Points, in no order, along strands that fork, close into loops and pass close to each other.
In the rows, 128 means zero.
Points whose rows are less than 168 apart are linked; no others are. Some points are linked to none.
k734: [113  60 126 230 145 136 150 153 168 105 104 148  99 105 117 129 118 179
  72 174 142 165  78  73 105 118 157  77  94 138 157 119 165 142 141 112
 186 106 117 127  85 156  88  78 138  84 155]
k894: [143 136 140  80 156 157  83 155  85 134 123 150 142 119 118 105 161 176
 166 112 165 129 117 184 152 186 148 157 157 152 117 136 114 149 108 136
 121 123 114  77 105 158 102 154 167 110 137]
k220: [140 141 121 144 144 105 115  99 114 190 135 100 131  95 173 132 117  98
 121 120 133  88 145 171 146 122 127 138 169 124 130 118 134  85 133 103
 120  66 164 122 140 140 129 159 112 120 109]
k662: [106 104 122 129 167 114 104 137 113 114 127 121 172 129 139  78 155 147
  92  65 139 130 119 154 169  71 141 171 139 145  96  80 119 130 145 108
  87 112 127  64 127 126 110 111 162 105  79]
k601: [120 148 134 168  98 130 144 160 108 125 144 138 151 151 166 136  81 134
 152 119 128 117 164 130 143 137 148 135 183 140  67 156 178 138 196 127
 127 109 146 152 101 148 164  96 145 138 111]
k934: [121  95 129 231 143 140 164 152 169  91  92 132 124 129 137 137 117 179
  80 208 159 126 118  53 118 141 148  66 128 161 119 142 202 176 148 160
 180 118 101 152  82 160  90  67 151  90 131]
k848: [ 66 132 161 141 149 189 110 157 126 170  94 156 144 142 148 136 166  93
 146 111 108 147 138 137 192 161 151 151 176 158 129 123 133 130 194  87
 134 101 140 142 134 124 118 199 151  91  75]
k153: [117  91 135  83 162 118  92  56 166 177 155 114 125  94 143 103 149 111
 135  71 130  91 149 147  95 120  89 166 126 171 153 141  70  89 201 144
 142 196 123  93 141  44 108 190  77 126  61]
k891: [135 132 120 123 143 158 144 168 130 121 105 135 145 128 113 152 151 193
 144 180 138 125 106 132 158 198 127  92 169 116 113 157 132 147 123 164
 151 124 127 129 103 176 123  95 146  84 194]
k701: [140 117 113 124 130 140 156 157  97  96 117 131 143 110 149 151 133 180
 134 146 111 143 123 137 110 163 113  90 168 135 104 131 145 138 126 131
 150  96 139 122 112 139 136 119 147 105 155]
k420: [106  98 131 199 162 141 178 150 144  85 105 124 123 149  84 142 130 196
  82 215 134 123 133  59 132 154 175  79 166 120 122 130 199 178 112 169
 170 140 105 137  52 167 120  78 131 113 113]
k250: [ 98 146 157 148 111 129 148 126 177  99 103 109 172 199 112 148 134 129
 135 124 111 105 149  89 191 161 189  92 183 106 116 145 158 144 161 149
 112 131 118 139 101 141 133  68 181 121  94]
k966: [145 139 149 103  95 119 108  83 186 143 154 107 103 164 145 171 139  88
 166 159  77  99 197  93 119 149 114 108 170  93 134 187 115 117 129 183
 141 169 115 171 125  89 143 136 118 146 114]
k175: [137 158 128 132  88  84  86 142 104 109 116 156 120 117 132 135 100 112
 134 182 120 130 141 134 108 162 105 136 115 116 123 166 164 205 119 158
 106 147 114 154 162 153 151 117 109 153 156]
k804: [121 164 158 111 101 130  71 132 160 183 125 131 113 139 121 132 122 115
 164 149 134 105 118 131 146 169 135 138 133  81 159 176  93 137 120 143
 108 119 129 164 124 160 128 119 107 133 182]
k689: [137  99 131 155 140 158 139 165  76  71 135 163 136  99 155 125 120 124
 119 129 134 129 105 141 138 144 111 143 143 199  31 128 195 152 149 112
 145 102 138 124 105  95 111 140 157  84 119]
k827: [ 90 144 177 134 138 163  76 119 144 185 121 146 146 155 138 130 149 101
 153 108 122 123 146 129 141 144 108 173 176 127 140 148 116 138 216  98
  90 108 154 154 120  95 141 182  96 113  94]
k292: [150 139 153  81 155 155  89 145  67 140 132 154 164 117 106  81 153 131
 104  97 163 157  91 156 144 175 123 166  93 152  83 122 121 137 100 135
  91 121 118  83 126 136  90 154 141 103 124]
k994: [135 133  91 157 171 102 191 163 125 119 120 119 127 140  88 132  97 215
 105 195 121 149 111 119 128  88 132  79 137  91 135 135 132 202  79 197
 165 157  90 138  78 176 166 114 109 122 179]
k968: [126 122 146 113 156 108  91  84 169 175 142 102 106  96 170  96 153 114
 110  67 153  81 155 176 111  91  90 188 125 147 157 124  73 103 195 145
 107 123 121 111 149  94 120 198  96 116  65]
k872: [128 152 135 108  96 114  99 130 158 177 142 120 107 125 157  88 128 121
 116 118 157 162 109 149  99 131 120 139  27 114 154 149  89 127 117 188
 102 177  90 160 141 126 157 162 121 188 139]
k754: [129 137 107 131 106  98 133 139 125  91 145 138 138 141 140 157 135 121
 137 194 104 179 138 108 141 138 156 121 107 118 121  99 150 165  57 195
 132 206  84 135 135 155 146 132 159 187  99]
k896: [116 103 129  72 147 153 114  93 141 173 140 126 134 119 167 123 172 111
 159  97 136 114 153 161 111 140 116 150 118 179 139 127  54  69 181 153
 156 204 116  97 163  67 127 191 124 147  30]
k484: [122  85 150 142  89 106  74  96 145 169 150 110 100 133 138  70 112 153
 156  85 154  51 169 150  79 102 104 161 112 133 180 159  75 104 170 120
 129 132 149 109 117 113 108 115 108 138 128]
k416: [ 79  81 117 147 127 112 177 115  84  73 110 148 159 110 147 150 148 111
 114 147  89 136  99 100 129 156 163 140 130 133 127  49 126 117  98 110
 180 172 144  96 138 120 136 112 139 167  41]
k740: [106 110 161  91 111  99  76  80 102 151 172 137 139 104 165 121 113 127
 150 105 103 118 137 158  78 172 107 181  68 150 178 121 112 113 110 147
 150 181 140 106 123 108  90 161 109 142 133]
k112: [110 106 167 126 112  86  72  70 159 185 156 123 136 136 163 116 127 116
 157  98 112  73 179 140  95 130 109 149 158 124 179 170  99 107 164 135
 124 148 152 118  99 106 105 146 112 128 113]
k459: [ 72 129 151 135 145 154 105 176 104 154 101 168 141 115 154 133 161 107
 128 126 115 170 100 162 181 157 171 122 157 152 126 110 163 138 125  97
 158  93 129 124 124 146  92 170 174 102 107]
k501: [140  99  93 168  93 158 109 118 121 163 103 151 109 137 108 120  75 168
 163 125 123 122 115 145  82  87 112  99 102 111 124 169 107 137 121 102
 112 110 110 127 119 129 154  96 113 132 184]
k491: [125 130 114 134 162 117 167 108 119 134  91 144 137 106 115 126 110  36
  68 117 111 146  90  84 125  90 102 169 103 140 130  98 133 121 152  75
 112  71 153 119 214  94 145 170  83 108  78]
k876: [119 142 129 142 117 111 140 136 149 113  87 126 151 141 149  82 114  92
 110 130 145  82  91 119 135 106 159 138 108 123 113 150 116 179 110 119
 110  31 118 114 161 140 150 106 141 132 112]
k857: [149 163 141  96 159 136  91 109  93 189 116 156 108 114 110  89 110 216
 117  65 162 126 146 223 138 102 108 133 107 139 119 144 126 131 127 100
  87  99  80 129 121 166  73 136 102  86 189]
k191: [137 116 133 106 124 136 111  72 102 166 122 129  97 108  81  90 106  71
  92  73 138 115 118 153  77  85  84 159  79 118 134 111 106 120  98  73
 111  96 149 132 175  65  99 165  67 114 141]
k346: [140 120 133 179  95 136 127 101 155 154 138 120 151 153 134 181 123 145
 153 196 114  92 136 123 104 144  91  88 197  97 109 147 136 132 130 155
 136 126 161 174  96 160 119  73  92 111 170]
k887: [116 124 116 105 158 139 128 111  90 112 147 115 127  90 145 132 150  84
 143  75 114 114 126 196 118 135 110 181 170 155 128  77 135 105 124  67
 172 113 176  65 163  97 105 194 108 105  94]
k897: [140 138 131 118 112 143 104 163 159 124 115 138 157 163  88 141 142 167
 160 144 125 153 127 111 169 150 135  92 140  98 126 172 136 166 137 153
 115 161 104 129 122 165 148  85 163 101 182]
k833: [158 146 128 103 150 119  96 140  97 168 134 123 122 116 119 101 116 211
 147 110 174 114 134 191 148 153 125 131 135 133 140 154 115 124 129 135
 102  95 122 106 113 161 113 134 135 107 168]
k16: [ 90  94 116 134 130 149 175 121  63 101 104 149 171 139 152 143 118  89
 150 106  83 124 115 139 154 151 180 151 166 162  70 114 130 141 147 105
 145 138 135 133 125 121 149 153 174 146  65]
k71: [152 157 120 114 105 117 121 149  87 112 123 171 122  90 115 128  95  91
 114 172 115 169  94  93  99 158 116 118  76 126 129 122 134 158 102 129
  98 117 126 156 172 140 123 144  91 161 127]
k214: [105 132 119 140 122 156 138 172 172 153 132 105 108 172  96 103 123 192
 157 174 139 119 140  75 155 104 138 110 125  93 161 160 103 117 137 114
 125 115 129 148  96 156 155  57 129 162 169]
k138: [157 127 102 104 159 140 141 130  82 137 136 159 146 144 115 105 100 173
 110  85 147 176 105 187 113  72 112 137  68 146 101 119 173 142  79 107
  93 122  77  96 117 141 130 120 131 107 202]
k97: [123 118 117 116  97 106 107 137 169 144 167 111  85 105 171 120 128 107
 136 156 121 154 145 108 102  99 138 135  74 111 149 141  94  89  94 175
 144 141 105 137 131 136 155 152 123 183 112]
k170: [151 172 119 159 105 131 138 170 144  73 138 145 152 192  59 156 130 100
 137 185 129 132 169  79 175 136 149 123 176 125  86 167 220 186 127 166
 121 214 108 157  92 162 155  82 145 149 130]
k615: [135 167 117 142 130  97 160 157 110 128 137 117 152 159 167 121  59 172
 144 119 168 105 165 156 155 132 143 129 169 135  77 171 170 150 160 184
 122 103 116 116  95 143 174  74 155 155 123]
k135: [133 143 147 128 122 132  68  78 104 186  89 176 106 114  96  88  87 206
 148  52 154  86 151 208 123 114 106 139  82 134 145 164 108 163 128 124
  74 134  71 127  96 153 100 116 104 105 186]
k751: [129 135 143 137 126 165 160 144 172 110 144 112 138 229  57 163 195 175
 137 156 118 108 156 119 203 146 175  91 180  98 177 124 128 101  84 148
 159 193 114 144  94 167 101  53 159 129 152]
k949: [111 148 180 123 120 161  78 121 136 189 121 157 149 144 110 112 160 103
 141 108 134 146 112 134 132 180  86 152 129 111 135 141 110 165 179 130
  72 154 138 182 123  92 140 180  98 132 127]
k358: [131 158 147 114 114 105  84  97 153 193 138 126  89 111 167  92 116 179
 133  66 168 116 145 190  99 128 122 139  70 124 183 143  77 113 151 155
 105 147  97 164 126 142 123 165 103 156 158]
k128: [129 139 123 107 136 133 100  94 168 181 119 131 136 147 171 145 146 154
 139  48 132 179 144 185 152  85 175 125  78 131 154 106  65  83 128 152
  96 152  79 121 131 156 115 160 152 128 116]
k625: [148 159 170  63 133  68 122  79 119 137 134 110  97 129 163  88 124 128
 113  64 151  85 150 186  91 114 106 158 115 131 175 129 135 114 118 106
 116  67 126 125 159  97 103 148 108 117 156]
k336: [150 158 166 115  87 141 101 102 189 135 136 121 119 183 107 135 147  66
 148 159 109 114 151  82 123 153 100 120 129  94 138 182  98 149 138 166
  93 179 120 186 135  94 164 143 112 173 118]
k799: [139 126 172  97  96 142 118 124 150  91 127 122 158 210  88 135 179  97
 146 134 103 139 139 105 184 179 159 111 128 117 132 139 106 136 109 184
 113 238  92 128 135 113 137 115 182 151  96]
k227: [101 100 116 152 120 171 128 189 134 115 125 121 118  95 119 122 140 143
 138 146 109 156 129  57 117 126 131 119 128 130 149 126 127  96 187  66
 156 118 161 126 126 145 139 111 124 117 138]
k638: [146 119 121 127  91  87 161  91 137  78 157 109 129 122 213 157 108 113
 133 131  84 101 156 123  79 123 105 141 121 139  85 146 123 142 127 169
 144 131 119 125 140 112 158 119 123 157  92]
k68: [144 123 130 127 112 136  93 146 112 165 176 130 120 160 140 167 138 153
 175 156 128 145 157 160 122 149 142 136 146 106 159 147 109  98  97 154
 140 198 107 132  95 181 147 132 149 150 164]
k719: [113 123 146 144 123 136 102 151  77 123 142 146 143 117 146 102 111 134
 142 102 150 103 134 152 143 154 116 160 149 163  61 160 175 154 178 109
 115  97 145 124 110 115 148 135 139 115 116]
k761: [114 123 134 115 141 128 105 117  97 172 124 135 165 128 136 114 135 110
 126 111 102 184 110 120 140 139 131 134  93 133 125  99 103 103 127 111
 106 147 142 124 148  97 142 175 134 152  79]
k614: [135 128 103 153 137  93 157 149 119 146 157  94 136 142 167 136  82 201
 151 129 154 134 158 159 124  86 117 113 178 122 119 129 134 115 146 171
 138 104 135 109  91 111 165  91 145 151 132]
k636: [139 153 119 124 122 153 150 150 100  73  99 125 123  98 137 152 112 130
 136 171  90 117 142  71 121 181 140  94 152 129  94 148 149 161 133 129
 119  93 122 157 133 140 143 129 146 133 129]
k830: [104 136 142  66 178 170 113 153 101 137 119 131 135 126 105  92 152 152
  79  77 120 158 160 192 155  73  96 128 138 133  62 105 147 119 126  68
 111  99  67 142 148 101  47 165 132  95 144]
k859: [111 137 131 113  99 131  96 158 199 128 141 131 136 195  95 101 140 161
 168 129 132 145 134  90 151  99 138 112 105  89 141 173  96 149 133 147
 103 164  98 142 109 139 162  72 152 156 150]
k338: [171 164 136  96 127  77 151 117 107 123 123 115  95 140 141 103 102 130
 122 135 173  70 118 179 116 109 118 124 123 127 140 133 160 128  90 107
 126  37 130 131 162 114 129  96 123 127 175]
k470: [103 101 109 160 143 139 173 141  74  55 118 167 155  92 159 158 110  87
 138 138  97 123  87 120 132 133 131 130 146 180  53  87 172 153 149  93
 136 101 145 158 113  93 129 147 124 123  92]
k332: [159 158 123 120 133  95 186 135 119  77  90 129 122 113 145 126 119  93
  98 144 137  93  92 118 123 109 156 111 129 129 112 114 153 148  98 101
 123  21 132 139 141 150 134 115 122 122 138]
k824: [148 135 125  89 151 131 120 141  78 128 101 165 183 137  88 111 140 136
 112 150 139 184  76 116 150 193 134 128  74 144 102 139 137 143  88 151
 110 183 107  78 132 152 111 115 158 110 132]
k773: [ 95 127 140 123 126 115 152 133 126 111  90 141 152 121 130 105 122  88
  82 119  94 163  80  67 122 123 122 140  69 127 139 114 115 150 159  85
 119  77 148 121 188 109 140 126 114 121 100]
k399: [104  85 113 183 143 140 174 148 126 134  97 111 115  95  98 153 145 170
  78 144 136 159  80 102 116 146 183  86 151 105 164  86 109  69 109 121
 182 105 155 101  71 179  92  98 126 107 146]
k564: [121 119  99 102 181 110 167 118  99  87 123 134 118  74  84 138 151  50
  85  95 113 144  79 114 146 104 125 151 119 143 138  21 152  79 104  61
 151 143 185  82 175  89 101 139 120 101  95]
k746: [116  85  92 187 143 148 159 190 133 106 119 104  80  59 110 135 108 149
 117 147 151 148 106  88 127  99 124  91 123 144 162  95 151 101 165  75
 175  76 175 126 129 135 118 120 134  98 153]
k842: [125 145 114 124 118  97 102 101 163 202 151 100 131 153 173 135  92 180
 170 119 141 119 180 173 134  85 116 102 148 118 137 155  97  90 176 165
 108 131 126 137 117 109 137 107 135 153 127]
k196: [109 145 187  92  99 104  71 114 187 170 162 118  97 154 154 118 150 141
 180 140 130  70 169 143 138 161 115 152 132 102 185 176  90 112 153 164
 131 144 118 160  99 138 111 121 107 142 148]
k634: [151 160 166 128 104 117 114 129 182  97 112 105 172 212  75 130 166  94
 129 138 136 101 147 102 202 165 180 105 161 101 123 168 151 149 127 164
  93 190  98 141 109 148 138 108 181 125 104]
k224: [127  92 117 140 141 136 118 132 106 151 106 123 116 115  79  66 119 154
  89  70 144 171 106 121 128  86 141 115  68 135 133 112 108  99 123  77
  83 120 129  98 124 112 127 129 146 130 129]
k834: [126 143 119 153  95 107 185  89 185  88 132  94 130 135 187 156 126 111
 136 155  77  86 154  88 124 114 120 124 165 101  89 154 105 158 120 174
 145 109 120 154 134 157 160 112 116 135  96]
k197: [137 100  89 195 116 142 160 185 123  89 126 117  95  83 129 143  82 156
 128 195 151 109 143  81 109 106 116  85 150 134 133 117 165 136 148 109
 154  67 157 166 130 143 133 112 109 123 132]
k755: [147 105 130 121 106  71 135  80 106  87 183 117 140  98 208 160 113  90
 118 113 113  97 134 148  69 123  98 176  96 140 133 103 135 123 121 124
 148 128 150 103 159 114 142 139  90 133 107]
k31: [148 215 133 144 105 161 131 163 169  77 130 101 127 218  40 126 149  97
 112 158 138 105 193  64 196 147 136 118 154 122 116 188 197 171 144 141
 105 185 114 188 125 145 143  66 137 137 158]
k463: [161 134 124  87 170 126 159  85 101 122 116 132 100  99  82 130 126  28
  92 104 135 119 112 111  99  84  81 169 122 135 123  91 140 105 112  52
 114  85 162 121 202  64 115 170  65  99 110]
k52: [143 138 145 112 124 109 123 107 161 182 143 100 100  92 178  80 149 119
  98  66 170 115 136 151  96 122 111 144  88 119 175 128  73 103 165 142
 114 115 133 147 156 101 153 193 102 155  90]
k513: [109 100 135 152 145 129 108 161 110 141  96 137 123 118  77  75 118 141
  74 131 142 172 101  90 135 125 158  92  88 138 133 137 168 137 129  99
 105  93 132 120 119 118 117 119 167 126 121]
k58: [142 132  65 101 196 104 166  92 118  78 147 125 130  59 116 154 142  41
 117  98 105  90  89 111 140 109 111 153 168 158 136  54 132 102 138  84
 172 147 160  79 187  73 159 169 111 114  87]
k313: [158  98  65 144 119 120 157 132 141  73 124 116 105  69 110 134 106  94
 107 148 124 122 124  52  83  88 130  97 111 109 150  95 108 115 107  95
 135 106 162 108 171 122 142 121 101 155  94]
k244: [134 119 104 114 139 124 162 144  79 116 147 159  99  95  84 134 111 106
 100  86 156 194  71 145 108  73 148 126  74 132 125  71 145  89  60  81
 122 106 145 106 112 126  95 132 113 121 158]
k167: [115 110 104 137 137  92 179 117 119 102 108 126 144 119 143 144 163 160
  79  98 120 168  89 146  99 112 163 101 139 107 154  72  88  91  87 132
 178 125 136  87  99 164 120 110 136 125 137]
k684: [152 106  95  83 168  98 128  75 110 115 182  91  99 104 131 136 124 115
 126  56 163 118 162 185  89  66  75 168  98 156 141  68 162  76 111  82
 145 177 172  84 171  62 123 138 121 116 142]
k429: [138 164 150 152  99 130 111 134 160 156  69 147 145 142  79 133 123  73
  69 154 122 187  97  86 145 168 154  79  89 119 125 167 152 189 136 141
  92 129 108 151 168 178 102 130 155  98 139]
k921: [136 139 103 141 140 105 173 150 148 127 132  99 122 161 115 162 136 198
 140 182 117 158 141 140 163 113 150 101 154  91 141 131 126 158  58 226
 165 199  84 133  93 178 160 108 151 133 172]
k986: [131 146 131 144  93 112 123 132 144 121 105 157 149 128 110 154 116  80
 102 172  87 183 102  74 125 150 166  91 103 108 130 122 134 166 102 131
 102 116 125 140 146 171 116 130 136 143 109]
k678: [135  95  91 162 156 153 115 140 106 119 132 111  96  63  99 121 108  58
 112 114 141 116 135 116 125  83  94 131 157 156  94  98 171 100 157  64
 123 101 181 120 170  75 122 156 124 102 108]
k93: [135 116 146 162  92 193 101 159 134 180 111 151 105 114 118  84 127 147
 111 106 144 152 109 104  99 137 110 123  73 145 134 161 104 126 194  74
 120 101 134 159 158 145 113 133 113  81 160]
k998: [104 106 144 113 138 152 136 104 115 137 112 137 174 169 154 147 149  91
 159  84 103 127 142 142 158 133 145 166 178 153  96 115  84 123 172 137
 101 154 128  91 136  86 141 154 173 130  42]
k520: [112 144 158 118 140 161 130 152 123 144  97 132 128 103 129 103 142 108
  86  91 122 161 107 100 133 151 114 148  97 142 136 137 105 135 181  79
 119  56 145 129 174 130 112 169 108  82 125]
k805: [157 152 125 123  97  70 121 102 114  95 142 123 146 143 193 139  90 114
 132 144 116 100 151 162 100 143 115 139 118 139  92 166 162 190 115 180
 106 135  98 134 147 131 164 119 145 159 129]
k423: [113 114  78 130 173 145 156 104 112 112 128 128 149  76 142 158 162  59
 135 102  94  97  86 147 127 135 121 176 206 153 138  78 114 117 149  87
 198 129 159  62 170 111 154 192 105 108  82]
k906: [120 102 150  63 117 141 106 109 140 140 166 122 125 119 175 130 164 115
 164 128 116 126 146 146  94 169 114 157  76 150 138 139  60  76 133 167
 152 182 108 109 136 100 126 175 124 149  86]
k655: [ 98  77 123 203 168 124 158 150 144 101  82 117  97  76 125 139 139 154
  56 135 145 149  76 110 124 129 162  93 135 149 149  79 157  97 143  97
 181  85 153 108  95 142  67  94 144  66 143]
k526: [104 156 147 102 115 120 129 130 167 151 159  99 118 177 169 167 145 148
 206 178 145  74 171 177 203 164 143 126 185 116 133 140 125  96 115 207
 151 167 108 160 113 132 128 114 156 168 133]
k982: [147 137  85 132 176 128 173  89 143 147  85  94 130  92 137 143 129 102
 106 125 107  93 101 143 115  80  93  98 193 122 121 100 123  96 137  85
 138  43 168 116 155  97 108 125  99  84 157]
k562: [ 80  79 110 152 126 121 155 122 117  85 119 151 151 108 130 150 166 135
 108 132  93 174  76  99  95 133 159 126 123 100 144  56  90 107  82 131
 176 175 147 101 102 150 126 104 122 146 109]
k178: [147 141 144  84 119 122 113 130 113 131  97 139 178 160  75 121 151 130
 127 141 128 178 103 120 166 209 142 121  76 124 129 130 105 147 102 178
  99 239 103 116 156 141 132 119 164 140 113]
k584: [168 127  94 108 158 118 170 147  78 102 135 168 113 121 101 141 104 143
 106 117 159 181  64 162  87  70 133 117  86 132 132  78 164 137  42 121
 117 122 104 114  96 133 133 133 110 126 199]
k442: [147  89 113 133 112 128 101 117 130 137 148 100  97 102 119  94 106 144
 144  88 149  90 139 143  89  99  91 149 131 127 142 150  86 102 158  95
 119 111 167  89 142  99 137 109 122 117 143]
k716: [119 159 157 104  96 144  87 115 159 168 133 147 127 146 113 142 137  80
 149 133 104 157 115  82 122 160 125 139 112  80 159 157  86 136 136 135
 113 142 137 174 147 134 160 162  88 151 145]
k149: [116 133 165  96 166 160 113 168 106 108 146 121  96 106 125  99 152 107
  90  98 147 141 149 189 159  97  85 150 156 158  70 103 182 111 117  47
 148  82 114 132 144  95  52 182 133  76 135]
k83: [162 106  80 150  99 129 132 126 163 130 147 111  98  92 136 136 122 103
 124 163 112 132 130  56  72  93 144 114 125  89 146 130  82  91  91 129
 146 118 137 124 128 167 140 123  87 163 115]
k555: [116  87 116 125 120 116 138 133  75  61 190 125 121  78 139 150 113 162
 170 129 124 115 125 141  83 150  91 158 138 141 135 100 132 128 117 111
 197 139 174 101 108  90 142 141 101 142 129]
k487: [119 105 117 173 155 135 177 185 111  81 134 114 132 136  97 133 122 205
 105 195 144 130 119  89 114 110 135 102 177 116 111 107 136 164 103 191
 170 136 129 151  46 152 167 122 112 130 132]
k260: [166 146 115  74 139 100 147 101  94 119 168 130  94 117 118 139 120  72
 122  89 173 166  97 156  93  48 125 171  63 136 137  53 153  77  50  91
 118 124 143 123 152  92 112 146  99 137 154]
k605: [114 136 115 167 119 175 180 156 125  71 107 102 114 107 121 138 102 135
 153 186 126  74 149  33 143 147 167 116 155 142  79 152 173 163 149 127
 130  92 114 183  83 182 131  87 137 125 132]
k450: [138 146 121 159 130 158 148 151 156 153 148 112 145 201  81 179 125 163
 166 214 144 106 140 118 161 127 116  88 201 101 114 149 152 120 118 160
 118 160 149 163  72 139 134  67 123 146 186]
k230: [149  86  78 172 127 122 180 156 108  53 119 131 118  83 102 142  91 129
 100 175 124 140 131  61  94 106 128  72 136 129 121  87 157 133 117 115
 116 105 142 131 132 128 132 121 119 151  76]
k404: [145  93 117 101 139  86 120  73 116 105 188  85 124  90 188 143 111  93
 117  95 149  84 156 170  85  97  85 180  68 175 141  98 148  76 134 126
 148 168 159  91 177  71 132 142 109 124 101]
k899: [113 105 124 101 141 137 127 103 114 127 126 127 156 142 204 155 163 101
 162 106 116 120 125 194 132 134 146 153 160 154 111 106  88 115 103 166
 131 139 116  91 122 101 128 160 187 137  76]
k516: [127 120 118 113 116 120 146 113 101  99 135 137 158 128 187 177 151  87
 153 161  98 145 118 149 122 156 154 128 131 131 116  95 111 134  69 179
 146 168 111 127 131 129 137 158 168 168  88]
k44: [136 134 133 122 117 116 103 106 195 187 129 114 137 174 147 146 147 167
 168 102 131 146 155 158 169  91 157  81 115 107 152 140  72  78 153 155
  91 160  93 141 116 149 129 129 161 137 113]
k152: [122  95 153  99 110 110 105 104  81  98 178 126 112  99 128 111 108 167
 165 119 105 105 147 126  83 179  91 165 104 139 156 144 113 124 125 123
 160 160 155  95 101  97 118 139 114 143 136]
k775: [ 97 128 130 125 149 158 108 156  89 131 137 138 130  91 138 120 148  99
 124 105 115 153 116 184 146 132 122 164 153 155 102  87 156 116 120  69
 146  84 155 106 138 115  88 188 132  96 114]
k583: [122 163 138 158  94 143 178 119 181  92 132 100 155 192 134 171 126 103
 151 146  86  86 161  72 177 141 159 125 189 104  80 152 143 149 144 156
 130 136 125 174 103 163 153  81 144 133 107]
k818: [152 119 117  99 129 104 105  80 110 144 157 119  94  98 132 115 104  78
 127  92 142 135 108 159  77  68 102 162  47 126 146 102 111  86  73 102
 120 115 140 126 160  68 123 153  86 153 144]
k373: [136 138 134  96 108  73 116  67 120 161 145 148 117  95 170 156 100 124
 121  96  80 119 133 144  69 138 117 126 120  98 184 147 111 126 105 118
 167 102 144 124 147 142 101 138  74 114 174]
k285: [122 132 123 142 104 159  91 117 128 162 103 196 115 138 106 119  79 183
 185  87 140 134 125 174 139 119 105 129  71 125 128 168 125 162 138 119
  84 156  66 120  98 146 167 104 115 112 208]
k131: [129 100 121 116 156  89 186 111  71  72 106 137 144 104 116 141 144  93
  74 127 105 152  86 114 124 133 154 129 102 146 133  41 147  89  84  82
 142 130 157  83 149 102 109 114 134 135  69]
k298: [154 180 157 144  87 126 115 130 173 125  82 115 153 170  76 123 135  68
 108 163 136 124 127  93 167 172 148 103 130 100 114 190 146 192 134 160
  77 154 107 157 154 177 158 132 149 129 125]
k665: [134 106 115 181  77 148 108 106 144 169 112 138 116 155 114 151  82 164
 170 179 106  88 147 109  76 115  98  87 159 103 142 180 138 147 145 122
 141 112 150 162 119 132 117  63  96 126 183]
k85: [145 185 174 102 116 164 103 151 144 124 143 120 144 197  99 145 166 163
 170 126 144  90 193 120 178 184 130 121 191 126 144 166 103 117 202 139
 111 161 140 176 117 144 134 103 140 132 123]
k577: [113 149 129 129 107 110 156 142 181 130 151  91 130 179 150 157 157 168
 161 165 127 122 163 147 190 126 138  98 173  98 124 130 125 122  99 226
 159 173  99 150 106 156 145  92 165 143 139]
k991: [103 110 131 159 148 145 132 149 145 130  82 109 141 125 115 109 124 145
  98 164 144 128 105  82 152 142 167  80 135 126 122 139 159 143 136 121
 111  61 131 110 100 136 104  82 174 105 134]
k479: [117 123 148 138 104 172  96 164 126 160 142 158 134 142 113 109 152 166
 145 114 124 179 143  96 127 148 116 124 105 124 141 142 111  98 201  75
 119 163 154 146 125 140 155 138 121 135 137]
k840: [126 135 103 130  97  99 118 138 163 111 159 129  96 123 147 137 120 128
 156 191 108 155 139  98 112  92 124 117  99 103 133 132 123 156  68 194
 127 161  81 151 120 138 153 124 126 191 132]
k926: [126 125 112  98 174 156 115 144 101 143 112 164 145 136 111  99 132 180
 107  80 122 186 125 177 155  81 112 105 117 147  73 127 155 137 119 101
  96 111  83 116 124 106  87 127 158  86 163]
k990: [142 192 123 142 125 166 122 169 167 108 171 112 118 223  80 163 144 124
 140 184 126  92 191 103 186 128 119 121 181 109 126 172 159 127 114 148
 119 163 142 187  87 128 133  53 129 168 167]
k633: [149 107  93 130 136 137 124 119 129 136 131 105  90 101 100  85 120 147
 120  51 154 134 122 162 116  60 115 140  90 129 143 112  73  74 145  79
 103 120 143  77 151 122 135 135 135 123 140]
k517: [149 190 159  62 147  99 109 114  78 140 109 141  95 104 132 111 130  97
 104 102 125 134 107 171 100 166 114 152 124 127 149 130 139 135 101 108
 105  85 130 141 147 107 106 185 111 127 162]
k964: [ 99 135 126 165 115 159 168 158 162 122 107  89 119 142 100 109 117 171
 129 211 135  93 142  37 151 130 153 104 137 108 137 143 149 144 125 135
 134  81 134 152 108 162 134  56 137 145 140]
k971: [127 160 159  98 124 109 102 119 119 127 107 146 130 123 143  85 125  81
 108 117 147 107  87 145 108 150 121 169  97 120 128 154  96 179 104 136
  94  58 109 132 160 105 143 153 112 134 141]

A fork is a point with three links, a tip a point with one. Leave the first point through the second and follow the links. Name the first fork or tip that comes.
k818 / k191 => k746
k516 / k899 => k128
k991 / k513 => k716
k689 / k470 => k97
k463 / k191 => k775
k31 / k990 => k634
k804 / k196 => k964

How many points has the smallest loop of links through each point below? Write - if it is on no loop.
k332 => 6
k227 => 28
k968 => -
k859 => 8
k805 => 11

A piece is two or more points that can be reached from each other along the links. Count, over all rows, the pieces, the separate loops (a circle has one, a figure eight two, a Y none), the forks (points with three links) and the tips (points with one).
pieces => 3
loops => 4
forks => 8
tips => 6
